Each row is a point on a tangle of strands that fork, close into loops and nearly touch. The rows are in no order.
Points whose rows are less than 92 apart are linked; no others are. Some points are linked to none.
(466): [ 15 -88  -3 -22 -23  32   4 -45  46   1 -35  37   3 -11 -79  35  46  12
 -34  26 -10]
(778): [ 10 -23   5  14  13   9  20  -9 -30  14 -18  -3 -31   7  68  -6 -29 -36
   2 -41  20]
(1731): [ 26  20   3 -47  -6 -15  19  46  40  -8 -25  27   4  40  -2 -20 -16  57
 -18  14  20]
(817): [-36 -57  13  29  23 -25  22 -29 -10 -23   1  12 -17  28  35 -12  24   7
  10  10  10]
(163): [ 23 -25  -6  23  35  26  71  16 -38  -4  13   4 -21 -17  40   2  -3 -15
  21  -7   0]
(934): [  7  14  -4  -4  65  36  58  11  19 -32   6  26  18  -3  -8 -29 -22  18
  18  15  -2]
(1946): [ 42 -52   0 -24 -24  41  14  10  21  36 -11  34 -16  -9 -42   7 -12   8
 -22  41  13]
(1033): [-13  27   0   9 -37 -47 -74  20 -25   5  29 -39  30 -23 -20  -2  11 -23
  12  -3 -39]
(196): [  1  11   2  28  37  10   7  -1 -45 -54 -24   1 -46  -6  52  20 -61 -41
   5  18 -15]
(799): [-30 -54  26  29 -14 -28 -23 -14 -20 -19  -8  -7  -4  22   9   2  23 -12
  -5  -1 -16]
(1606): [ -3 -18 -26  10   2 -26 -38  -5 -34  16 -36   3 -28 -21  78   4  61  22
   6  16  -7]
(772): [-13  28 -13   9  59   8  25   5 -55 -10   2 -32  23 -46  61  -5   5 -29
  34 -45   5]
(2101): [-43 -14  38   3  10  41 -23 -11  24  -5   6  13  46  28 -21 -30  -3 -22
 -28 -39   4]
(816): [ -8 -61  21 -25  -6  42 -53  -3   0 -12 -55  24  -6 -24 -19   3  40  -9
 -23  21 -17]
(403): [-28   1 -29  -7  -8 -41 -25 -15 -30  12   1  -6   3  -7  67  -4  60   8
  26  -1  18]
(1594): [ 15 -18 -15   3 -22 -54  -3 -23  14   6 -12  11 -44  28  21   7   7  32
  13  32  -4]
(1055): [-11 -52  12 -23  -6  -8   2 -38  52   8 -38  42  15  34  19   6  60  37
 -29  -4  39]
(332): [-11 -37  -4  -8  24  46   8 -43  29   8   3  36   3   6 -15 -12 -28 -19
 -17  38  21]
(1675): [-21  19 -10 -26  36  13  -9 -13   4  19 -10  13  -9   8  64 -14 -23 -27
   2   1  48]
(1171): [-32  24   4  15 -10 -53 -11  -3 -34 -14  33 -31 -18  16  16  30  -4 -15
  31  23   7]
(768): [-20  24   1 -17  28 -15 -47  -2  -3 -42 -39  10 -18  14  56  -9 -21  15
   4  29  14]
(1712): [  3  14  -6  36  -3 -38  51  25 -49  10  47 -44  17 -18 -11  28  -4 -24
  30 -36 -17]
(1614): [ 53  43 -46  -1   7 -12   4   9   3  13  12  -7 -37 -31  -5   9 -27   3
  30   6 -23]
(2257): [ 14 -63  -6 -26  -3  29 -36 -26  48  -5 -61  39   8 -15 -11 -11  48  26
 -30  18 -12]
(1545): [  4  15   5  30 -13 -11 -34  49 -58 -17   6 -38  -6 -35  -1  16 -11 -23
  21 -10 -68]
(1889): [ 14   1   0  25 -53 -66 -45  18  -8   2  -7 -24  -3  12   5  -5  -8  -8
  -3 -45 -33]
(575): [ 25   1 -37 -26  31  63  -5  -6  25  14 -16  48  -3 -33  12 -43  -8  18
 -12  19   1]
(1409): [-14 -11  35  17 -28 -16 -24   4  29 -28 -15  17  22  25 -45 -22   9   8
 -30 -35 -25]
(2175): [ 35  17  -8   8  -6 -28  17  28 -29 -17 -21 -33 -21  -8  29  20 -33  -9
  21 -28 -11]
(854): [-31  -3  10  24  -4  -4  -2 -22   9 -12  38 -18 -23  22 -40  13 -35 -18
  12  39   2]
(1012): [  7 -31  12   2 -50  -7  11  16 -13  43  32 -27 -24  -6 -30  25  23 -10
  13  21  -2]
(822): [ 48  22 -37 -17  16  29   4   9   3  10  -4  15 -45 -27   6  -6 -31  12
   8  47 -19]
(1239): [ -1 -35  -2  36 -20  -6  30 -24   2  59  30 -25   8  16   6  -6  12 -37
  -2 -52  10]
(228): [ 20 -31   3  40 -23 -17  25 -16  26  12  19   7   0  20 -37 -11  10  15
 -12 -25 -19]
(838): [-10  13  21  14   0 -14  -9  -3 -19 -15  -3 -34 -21  12   3  11 -62 -54
   6 -11  -3]
(740): [ 35  17 -16   7  15   5  58 -10  48  -1  34  23  11  17 -47  -7 -40  40
  12  21  -2]
(1713): [-13  33   9 -13  30 -46  16  51 -59 -52  -5  -6  17  -2  46  10  23  36
  42  34  -3]
(15): [ 37  46 -10   5   1 -22  44  12  60 -21  -4  12  11  31 -32 -20 -45  40
   3 -15  -5]
(57): [ 18  39  23   4 -15   9  33  47  33 -13  21  -3  32  10 -77 -14 -17  25
 -13 -30 -23]
(1379): [ -3  -1 -13  -3 -58 -61 -67  12 -21  23   3 -27  19  -3  19   3  41 -12
   5 -17 -18]
(1197): [-46   5   0  31   1 -65  18  16 -64 -19  41 -35  17  13  37  29  18 -12
  36  17   5]
(2235): [  8 -10   0  18  17  11 -19   5  19 -32 -21  26   8 -10 -15 -55   6  25
  -8 -12 -59]
(1037): [ -9  18  13   0  40  -3  94  14 -10 -27  19 -19   0  19  17  19 -20   7
  26  -1  30]
(1689): [-39 -26   5  -2 -33  -1 -70 -43 -19  23  20 -25 -10 -24 -15  45  40 -41
   1  34   0]
(323): [-29  48  16 -44   7   7 -36  23 -23   0  18 -25  16   5   3  10  -5 -17
  10  23  41]
(1496): [-14 -33  12  12 -57 -51 -33 -31  23  34   8 -13  16  31 -28  29  22 -20
 -18 -35  16]
(2248): [ 47  11   3   8  25  42  66  30  19  -2 -19  12  35   2 -17 -23 -55   5
 -19 -61 -12]
(415): [ 32  15   4   9  -3  15  53  28  43  10  34  27  11  11 -77 -10  -7  53
  -7   0 -13]
(572): [ 44  -4  -5  11  -8 -15  45  15 -12  20  -4 -24 -31  11  37   2 -40 -25
  12 -39   6]
(763): [ 16  19   2  18 -10 -16  50  11  27  20  13   3  25  40   4  -4 -13  37
 -12 -62  36]
(1178): [ -3  22   0  -6  33  -7  52   1  -5 -35  16   8 -25  11   4  18 -34  11
  21  46  17]
(2188): [ 24  13  10 -26   4 -29  33  29  29 -31 -40  10   5  40  26 -25 -25  27
 -12 -21  18]
(2036): [ -4   4 -18  31  53  13   4 -11 -25 -47  -1  16 -23 -19  22 -14  -2   3
  14   3 -41]
(779): [-13 -32  22 -26 -13  21 -36  -1 -37  15 -18 -10 -44  -5  24  42  19 -26
  -9  55  27]
(1162): [-35 -26  38 -27   3   9 -55 -15  21 -18 -39  21  11  23   6 -20  19   4
 -33  10  17]
(1105): [  5   7  -6  29  17 -28   4   6 -61 -35 -27 -27 -19  -7  69  13 -28 -28
  26 -11 -19]
(1787): [-33  -1  22  29   9  -5  29 -19  -8  -7  70 -16   0  12 -42  -4   8  -8
  16  23  -6]
(1281): [-15  62 -40 -13  34   8 -17  -1 -47  16  27  -7   8 -59  39  11  17 -18
  32  -1   3]
(2170): [-39  55   8 -12  27  -6 -47  30 -79 -31 -10 -22   9 -20  49  39 -10 -37
  13  21  20]
(1571): [ 13  -5 -10 -19 -16  45 -20 -12  50  29  17  30   3 -26 -64   2   9  19
 -21  34 -24]
(354): [  7 -36 -12 -21   1  44  -5 -41  67  41 -13  41  33  -1 -38  -9  25  24
 -30  -1  23]
(2155): [-49 -35   9   6 -19 -13 -56 -60  39 -12   5 -15  20   7 -53   6  28 -15
 -13  -1  -7]
(283): [  0  16   3 -28   8  63 -25  18  25  -6   6  21   5 -29 -48 -31 -18   3
 -18  44 -29]
(614): [ 11   2  25 -30  -5   9  12  76 -44   3  10 -16 -11 -13 -12  17  27   6
  18  21   8]
(1312): [-19  15  31 -54 -19 -28 -47  36  -7   2   1 -15  -2  19   4  14  14   8
   2  36  37]
(1416): [ 12  20  22   7  29 -35  42  42 -30 -87 -28 -20  -7   0  12  12 -35  11
  30  -1 -23]
(281): [  1  46 -14 -14   7 -12  32  -9  23  24  46  -9   5  10 -15  17 -28   4
  15   1  31]
(251): [ 25 -34 -26   7   9  26   3 -25   0  38  -3  14 -31 -25  39  -6  15  -4
   5   1   1]
(2238): [-46  13   1  -9  16  -2 -41 -28  14  -8  22  -4  13  -2  -8 -22  32   9
   7  19 -10]
(250): [ 36 -23  -1   3 -47   6 -32   0  26  34 -17   0  -4  -3 -13 -14   9  -5
 -31 -43  -9]
(1976): [  7 -14  27  25 -18  53  30  11  27  27  24  16  34  13 -72 -28   5  16
 -35 -33 -10]
(121): [-14   4  13  -9  -6  12 -49  10 -14  15  -7 -16  26 -12  10 -19  11 -38
  -9 -38   1]
(477): [ 29  50 -26  -6  54  11  88  -7  -6 -41 -29 -19  33 -33  11  -6 -27  10
  38 -41  11]
(1446): [-51  -5  13   7  42  21   8 -31 -13 -43   7  11  -5  21  22 -13 -22 -25
   2  12  11]
(430): [-11  14  -7  25 -19 -64  28 -11  12   5  37 -17  11  35   4  -6  20  29
  26 -20   7]
(1899): [  9  -3  14  -1 -31 -22  12  41  -2   4 -10  -2  -4  28  -5 -15  30  16
  -2 -25  -5]
(728): [  0 -67  30 -36 -28  18  -6 -18  38  -3 -21  36  -3  13 -51  29  30   6
 -36  47  26]
(827): [  9  18 -24  -7  58   3  45 -34  27 -23   2  33  -8   8  17 -19 -35  32
  15  39   2]
(847): [  8  -4  25 -53 -39 -14 -26  32  11   0  -9   3 -36  11 -23   6  -9  17
  -8  53  24]
(1451): [ 51 -36   3  10 -67  -4   2   4  38  11 -32  27  -5  10 -50   4  68  43
 -44 -28 -19]
(619): [ -5  -4  27 -33 -21  31 -26  13  26  35  11  -5 -11 -10 -36  -3 -19 -24
 -14  17  22]
(235): [ -9  -7  -5  14 -56 -49 -34 -26   0  39  26 -33  -9   9   0  24  -4 -44
   5  -7  19]
(1784): [  8  40 -29 -11  36 -13  47  26 -65 -32 -35 -40  15 -41  66  15 -10 -27
  40 -50   5]
(1061): [ 41 -11 -28 -29   1  21 -29  10   0  20 -24  34 -48 -32  28   6  17  31
  -4  53   0]
(86): [ -4 -26  -7 -13 -57 -58 -16  -3  19  24 -15  -7   6  15   0  28  86  47
  -5  -1  12]
(1423): [ -6  25   9 -13  39 -10  75  25 -37 -75 -24 -19   3   7  29  15 -32  10
  37 -10  17]
(1615): [ 31  21 -35   1   3 -48  16   1  26 -19  -6   5 -33  13  15 -15 -26  49
  26  25 -18]
(2059): [ 51  28 -48   5   9   2  47  -3  -4  24   7 -10 -32 -28  34  14 -49  -4
  24 -22   7]
(543): [ 17 -15 -11  25  14 -10  37 -35  44 -13  -9  19   4  32  11 -31 -57  -8
 -17  -8   1]
(312): [-33  -2  14  38  -3 -45  32  -2 -29 -25  38 -10  25  26  10  -1  34  17
  34  -3  -1]
(391): [-28 -31  10  19 -10   4 -57   8 -64  -7  -6 -15   0 -35   8  22  55 -19
   2  34 -31]
(1902): [-23 -27  14  21  22  34   9 -26  -1 -26  15  15 -29  10  -5   2 -37 -22
  -6  50  -9]
(1385): [ 29   8 -11 -26 -22  27 -22  -7  38  39   7   5 -24  -3 -16   1 -59 -28
 -21  20  13]
(173): [ 32 -43 -28   5 -22  -1  11 -42  35  44  -3  21 -26 -11  -5  -2  21   4
 -11  14  -4]
(738): [-27 -17  32 -21 -20  29 -81   7 -14 -19 -31   2   0 -19 -31   3  19 -24
 -16  25 -29]
(2005): [ 40   1   8  11 -34  34  45  26  47  31   3  38  25  27 -59 -11 -14  41
 -45 -29   5]
(205): [ -3  24 -33 -17  16 -25  25   8 -18   3  21  -2 -34  -7  46  22  24  39
  37  41  26]
(87): [  8 -10  -4 -20  -5  33 -45  -4  35  -6 -26  38  -4  -8 -35 -29 -48   1
 -35  42 -17]
(207): [-11  21  -9   3  31   0 -49   5 -24 -51 -31  11 -21 -21  35 -16 -10  14
  20  24 -32]
(788): [-34 -38  20   4  -8   1 -25 -35  24 -22  15  11 -16   7 -60  10  29  15
   0  61 -25]
(496): [-56  10  -5   7  29  48 -22 -16 -64  -5  42  12 -23 -35  28  32  29 -35
  21  49  -2]
(836): [ 24 -40   8  11  -7  48  21 -19  28  48  -2  12   1   6 -10  -3 -45 -40
 -43 -30  15]
(1059): [ 30 -30 -17  39 -19 -11  29 -43  62  21   5  22  -1  42 -10 -16 -36  24
 -23 -21   4]
(288): [ 51  27   5  15   4   3  52  60 -12 -28  -8 -22  -1 -20 -43  -4 -35   3
  12 -25 -35]
(716): [-24  44 -24  -9  19 -16 -18 -22  16  -7  39  -3 -12 -11 -14  -8  16  36
  34  49  -3]
(467): [  9  53  -2 -21  11 -10  47  39   7   2  30 -23  13   3 -38  14 -18  11
  28 -16  21]
(1076): [ -8  31 -30 -10   1 -15   8 -29  28  59  43 -10  12  13   7   2   8  16
   7 -19  34]
(1428): [-19 -27   8  41  36  -1  36 -44   9 -32   7   7  -7  35  27 -24 -34  -3
  11  -4  -2]
(1397): [-28 -28  12 -13  14  14   6 -37  43  12  -5  23  28  40  17 -27  20  20
 -29  -3  53]
(302): [ -5  76 -32   9  33 -22 -22  -5 -33 -53   9 -33  -1 -39   3  26 -48 -23
  41   6 -43]
(2063): [ 18 -42  15  -9  -4   2  36   9   3  12  -7   5 -22  16  14   5   5  16
  -3  20  26]
(2194): [  0 -32  20 -27 -53 -16  -1  16  20  33 -17   8   7  23 -27  24  74  35
 -23 -22  31]
(1401): [-49 -36  18  26   6  17  12 -46 -15  15  50 -15   1 -11 -20   6  28 -25
  19   7  -9]
(333): [ -2  67 -28 -41  45   2  24 -28   4 -23  -7   0 -11  -5  51  21 -41 -11
  21  20  37]
(1532): [-13  40 -20  11 -27 -48 -58  19 -55  14  30 -40  16 -34  13  26 -12 -52
  15   8 -23]
(986): [  1 -26  24 -24 -23  28 -32 -14  52   8 -17  16   7  23 -56 -10 -28 -15
 -40  22  12]
(1928): [ 58  15 -29 -19  21  13  65  20  24  -2 -19  27   0   8  13 -15 -57  15
  -5   4  26]
(713): [-11 -28  41 -30 -47  10 -19   5  45   2 -11   7   9  22 -75  16  20  16
 -35  22  11]
(1750): [-47 -35  20   1   3  44 -34 -49  23  21   6   7  39   1 -11 -20  29 -23
 -21 -30  16]
(383): [ 23 -38   9  -9  -8  55  23  16   7  45   1   8  -5 -29 -34  -4  41   2
 -17  10  -1]
(1074): [ 29 -16  -5  -2 -60   6 -15 -13  56  37 -24  27  19  28 -37   0  37  24
 -50 -53  17]
(948): [-31  67  10 -41  32  16 -17  22 -50 -35 -13 -27   0 -19  13  30 -28 -17
  17  23  18]
(8): [-21 -40  29 -31  -8 -11 -11   2  18 -13 -51  38   1  42  26 -20  41  42
 -21  22  36]
(358): [-10 -29 -22   4 -36 -64 -14 -30  24  16 -19   5 -13  30  36   9  39  32
  -3  -4  22]
(475): [-34  51 -15  25  37 -18 -66  -1 -61 -39   9   5 -32 -35  41  34  -4  -4
  23  54 -46]
(2229): [  6 -25  -4  26  23  36  -9 -12 -25  12 -19   1 -20 -24  44 -19  -7 -43
  -8 -22 -23]
(578): [ -7  -9   1  54  -7 -14  32 -10  -4  10  54 -11   4   2 -43  -9  22   1
  19 -30 -32]
(886): [ 49  11  -5  16 -12  30  43  13  46  50   0  19  41  39 -16  -7 -20  29
 -39 -72  25]
(718): [ -3  19   0  -9  16  26  -8   7  -6  35  21  -9  15 -24   8 -15   7 -18
   9 -25   7]
(959): [-13 -26  16  41 -30   2  14 -32  35  45  15   0  29  52 -12  -3   7 -12
 -30 -71  17]
(1854): [-19  31  -9  -6  16 -51 -35  36 -36 -26   8 -23  12 -18  23   7  42  33
  40  39 -17]
(1745): [ 13 -30  11 -16  12  39  -3  34 -21  -3 -45  22 -10 -13  36 -30  15  11
 -14  -5   3]
(1848): [ 25 -44 -13 -21  -1  25  -3 -15  49  19 -38  47   7   6 -19 -30  12  41
 -41  13   0]
(310): [ 32   2  -1  -3   3  31  15   1  29  34  -9  -6  -9   8   1   1 -83 -38
 -23 -19  13]
(2016): [  3  -7  28 -29  18  42 -12  38   9 -17 -36  24  16   4   0 -50 -13   6
 -25  -5   6]
(842): [ -3  -3  -7  -8 -50 -49 -47  -3   3  49 -17 -14  22  11  36  -4  46 -13
 -18 -45  21]
(1500): [ 15  25  17   9 -38 -51   4  47  -9 -16  -6 -34  18  21 -14 -13 -13   0
  -7 -50 -13]
(1531): [ -9 -65  10  26 -19   1 -13 -52  51   9 -24  24  31  25 -11 -17  53  13
 -40 -53   2]
(2223): [  8  -5  12  29   1 -46  47  25  -9 -55  -4  -8  -7  24  -6 -16 -20  26
  22  -8 -30]
(1150): [-14  68 -12 -13  14 -44  -2  27 -52 -22  12 -52  35 -18  20  38 -22 -29
  37 -15  12]
(1465): [-17 -20   8 -15  -6  37 -11 -35  49  43  30  19  45   5 -31  -6  47  10
 -22 -21  28]
(667): [ -6   9  37  -7  17  15  29  41 -31 -11  22 -18 -13   0 -35  11 -23  -9
   7  26  -6]
(1101): [ 20 -10 -15  11 -17 -24  42  15   5  23  40 -12 -38   4 -25  25   0  25
  27  32   2]
(1735): [  2  19 -37 -23 -13 -34 -15 -38  21  55  12 -15 -26   2  31  12   9  10
  11   8  32]
(379): [  1   5 -15 -26  12  27  -2 -28   9  42  13  14 -29   4  44  11 -38 -39
 -10  29  52]
(958): [ 12  47 -41 -13  -6 -50   1 -20   3  22   8 -21 -27   7  57  24 -28  -1
  24   3  23]
(2065): [  8 -31  16  13 -11  66  34  23  -1  29  28   6   8 -20 -62 -24  19   5
 -13 -16 -35]
(329): [-39  49 -24   7  50 -28   0 -46   8 -37  42  -6  -2   0   5   1 -23   9
  32  19   4]
(1575): [ 21 -36  38   2 -28  22 -23  33 -14  -2 -32   0 -23   3 -18  -8 -30 -38
 -24   7 -15]
(43): [ 24  11  -1  19 -25 -27  62  38  -2  27   6 -20  18  20  11   0  22  26
   7 -57   3]
(2179): [  5 -19  -5  18  38  33  43  -2  19 -30  -1  43  16  -1 -26 -45   1  43
  -4  10 -42]
(1308): [-12  40  33 -30  34  17  46  51  -2 -25   3 -18  32  10 -22  -3 -18  21
   3 -24  32]
(1585): [ 36 -79 -13  -6 -40  31  -3 -56  73  27 -28  33   6  -1 -62  22  -2  -3
 -47   1   3]
(284): [ 19  47 -47   3  67  16  22 -11 -35 -43 -33   5  -7 -50  63   1 -33 -10
  29 -21 -14]
(1969): [ 45 -46 -26  -8 -28   8 -38 -18  21  24 -33  14 -49 -22   7   3   7   3
 -21  42 -13]
(276): [  1 -10  33   0  15  18  17  28  19  -6 -27  34  35  42   0 -52   6  31
 -32 -40  19]
(1365): [-11   2  33  39 -26 -25  31  37 -37   6  46 -43  34  15 -21  -7   2 -30
   3 -50  -8]
(1756): [  5  16 -13  -6   8 -21 -40   7  20 -18 -19  10  15  -3  10 -44  25  25
   0 -26 -19]
(2127): [-25  15   7   0  50  37   9  15 -75 -13  -6  -1   2 -27  55   5  18 -27
   7  -9   6]
(800): [ -6  61 -23   5  -4 -58  -7  27 -35 -12  39 -45  30  -9 -11   5   3   2
  38  -7 -15]
(2078): [-52 -14  10  44  10  29 -46 -45 -28 -35  19   9 -27 -27  -8   1   9 -33
  12  54 -55]
(2169): [ 62  15 -20 -35 -19   2  38  35  24  37 -15   2 -23   5  10   5 -35  17
 -13   7  14]
(101): [ -2 -55  25  20 -36   9 -16 -11  32 -28 -26  35   7   8 -55 -19  26  13
 -43 -11 -44]
(1473): [-23 -43  45 -11 -31   4  12  16 -17  11  21 -16 -24  14 -26  36  28 -16
   2  42  22]
(691): [-22 -43  15  15   1  47  -9 -40  11  15  13  -5   6  -3 -35  -4  25 -25
  -8  -7 -14]
(2082): [ 23  35 -28 -23  46  19  35  -8  14 -17 -20  12   3   8  32  -1 -84 -12
  -4  17  41]
(1361): [-10 -45  -7 -12 -25  27 -51 -40 -16  21  -5 -10 -45 -45 -34  52  47 -39
 -10  44 -10]
(1797): [ 14 -68  -6  -1  -1  65   3 -52  47  44  -3  35  26   4 -25 -12 -31 -30
 -49  15  17]
(1322): [ 19 -19  21  32 -31   4  -2  37 -27   1  -4 -28 -16 -13 -21  -3 -21 -30
   2  -9 -44]
(1188): [ 15  13 -23  23 -23 -48  13  29 -27  23  40 -36   6 -25  -7   6  30   8
  37 -13 -35]
(526): [ -6 -21  25  19  -7  31   4 -27  50  20  -6  23  51  47 -13 -19 -13   0
 -44 -57  23]
(2083): [ 43  38  -2 -36  -9  -4  27  66   5   6 -21 -22 -23  -9  -8  13 -44   1
   2   0   9]
(2109): [-24  43 -16  28   2 -50 -65  18 -56 -35   9 -31  -2 -25  21  28   9   8
  35  49 -51]
(1925): [-31  19  26 -24  26   5   8   6  27 -16 -11  20  46  44  23 -28   7  32
 -16 -24  36]
(1924): [ 14 -41   0  17 -30  36 -27 -49  61   4 -32  41  35   4 -64 -30   5  15
 -55 -26 -34]
(2142): [  0  20   5 -14  50  43  22  36 -61 -36 -20   5 -24 -36  42  15 -15 -11
  18  19  -2]
(504): [ -3  26 -41  22  -1 -54  22   4 -36   3  11 -33  10   0  63  12  14 -18
  40 -26  -7]
(20): [-51  38  -4  12  36  -1 -47 -15 -67 -25  26 -12   0 -28  36  23   0 -38
  18  29 -10]
(388): [ -5 -13  -5  14  -6 -17 -24 -30  37  11 -20  14  24  19  14 -36  36  19
 -23 -49   4]
(289): [ 34  40 -31  23  39 -13  76  -8  15 -24 -14   1  24  -2   2 -21 -27  27
  20 -61 -22]
(2): [  7   9 -23 -18 -18  16 -20 -37  36  56  44  -7   0  -8 -36   7  18  -2
   7  14  23]
(1460): [-20  -9  14 -36 -23 -13 -27   5  18  38 -15  -3  26  23  17  -3  56   9
 -13 -20  54]
(684): [ 13  39  31 -15  17  -1  40  63   2 -25   1  -3  52  21 -42 -26  10  33
  -9 -50  -1]
(547): [ 10  10   4 -12  32  18  20  35 -27 -17 -18  13  -9 -11  36 -10  11  26
  13  17   3]
(2039): [-18  41 -22 -11  51 -29  18   3 -51 -37   4  -9 -19 -13  61  26  11  33
  48  49   8]
(591): [ -8 -10  15  27 -78 -30 -19 -16  32  16  14   0  34  35 -69  16  43   8
 -34 -57  -2]
(1773): [  7  33  -3  19  31  -1  23   0  -1 -17  -1 -16  24   5  -1 -27 -34  -3
   1 -47 -13]
(263): [-27  54 -33  -1  56 -18  22 -34  -6 -39   0 -14   9  -6  37   4 -21  -9
  34  -6  17]
(1205): [-17 -43  13 -25 -38 -16 -62 -10   9   9 -18  -8   2 -15 -32  27  67  -4
 -16   1  -2]
(188): [ 44  14 -27  20  30  24  54  13  35  15  -6  23  28  -5  -7 -44 -23  31
  -6 -39 -21]
(1483): [ 16  48 -30 -10  63  56   9   2 -27 -30 -23  31 -27 -54  45   9 -29 -12
   5  28  -6]
(700): [ 26  32 -18 -34  40  54  15  15   5  26   5   8   8 -35  18 -21 -17  -3
  -5  -7  14]
(1961): [  8 -34 -16  39  38  32  48 -12 -27 -16  -1  25 -33 -19  12 -17   5   6
  13  17 -32]
(231): [ -9 -27  26  37 -37 -24  -4   9 -29  30  29 -27  27  20  -7   6   7 -47
  -8 -61  12]
(865): [-22  -5  10  -6  41  25  12 -24   3 -11  -9  12  18  25  48 -26 -28 -23
 -22 -16  38]
(1650): [-46   1  -3   8 -21 -37 -47 -37 -17   8  33 -29  -4   2  17  36  13 -38
  13  27  14]
(22): [ 12  14  22  10  12  37  39  31  -9 -30  11 -16   0  -3 -52  -5 -61 -22
   8   0 -28]
(1468): [-38 -50   3  32 -28 -12 -40 -68  35   4  -6   6  22   6 -21  -6  59  -9
 -17 -36 -20]
(267): [-33 -34  22 -11 -12  42 -57 -29 -28  -3 -13   7 -43 -25  -5  44   2 -47
 -10  62   4]
(145): [-19 -10  19 -21  15  11 -61 -19   8 -17 -42  21 -18  14  31 -18 -27 -21
 -23  19   7]
(672): [ 12   3 -14   5  -2  -4  16  12 -28  19  27   0 -45 -24  14  21  11  18
  21  42  -1]
(1477): [ -6  -7  20  -4 -53   5 -47  21   6  39  -1 -24  26 -11 -30 -14  18 -38
 -33 -54 -15]
(27): [  6 -30 -19   6  -2 -26 -11  -3 -10  -7 -34  13 -46   1  66   8  19  27
  12  30   5]
(1354): [ 21  63 -20 -34  39  22  38  13  -2 -15  -9 -10  14 -46   2  -6 -32   6
  25  -8   8]
(616): [-20  70 -29   9  31 -51 -10 -11 -59 -60  -5 -35  17 -32  42  35 -33 -31
  46  -9 -16]
(973): [ -5 -33  17  27 -15 -12 -28   5 -40 -17 -11  -9 -33 -10   9  20  27   5
  14  39 -26]
(879): [ 20   0  17 -47 -35 -28 -19  32  35  -5 -29  19 -17  34 -24  -4  19  56
 -26  29  21]
(574): [-24   5 -11  37 -49 -79   6 -10 -17  22  41 -27  46  34  10  11  39 -14
  14 -31   2]
(151): [-13   8  21 -20 -27 -13 -28  20 -49  10  12 -15 -41  -1  17  55  -2  -9
  18  65  33]
(1840): [-21  16  42 -32   5  31 -51  40 -20 -18 -25   7   8 -13  -6 -14  -3   3
 -11  18  -3]
(191): [-45  -5 -10  14  20  36 -59 -37  -1 -18  18   5   8 -27 -10 -27  20 -14
   9  13 -41]
(322): [-10  13  19  14  -1  -8 -25   5   6   0  -5 -21  20  12   4 -25 -35 -37
 -10 -51  -5]
(757): [-20  44 -31 -11  33  41  -4  -6 -46  10  43   9 -30 -50  20  31   9 -18
  24  34   8]
(56): [ 21   6 -29  29 -19 -34 -33  12 -50   7  20 -32 -25 -36  19  25 -15 -31
  20   5 -43]
(232): [  0   3  33   9 -61 -22 -26  14  31  -2  10 -11   8  40 -65  -3  -2   4
 -20 -30  -7]
(156): [ 41  18   3 -27 -21  14 -15  60 -18  26   2 -17 -13 -23 -11  -1  -1   2
   7   4  -7]

A tip is a point with one link. Name the tips that can be reached along the links from each point below, in the order of the rows.
(779) | (1924), (574), (151)
(333) | (288), (2078)
(1105) | (196)
(2235) | (2155), (2223)
(250) | (575), (838), (2248), (1451)
(1312) | (2188), (1281), (1473)

A piece is all that can be reached along the links. How many separate loops has the piece of each point below (a circle has one, a figure eight two, a Y none), and how many tips (points with one link)?
(207) | loops 1, tips 8
(43) | loops 0, tips 7
(1496) | loops 0, tips 3
(263) | loops 0, tips 2
(757) | loops 0, tips 3
(2179) | loops 0, tips 2
(778) | loops 1, tips 1

A fork is a point with three links, a tip a point with one. Leave the first point through the second and follow the links. Name the first fork or tip that comes.
(1473), (1012) | (20)
(2036), (207) | (2016)
(827), (934) | (2155)
(667), (614) | (2078)
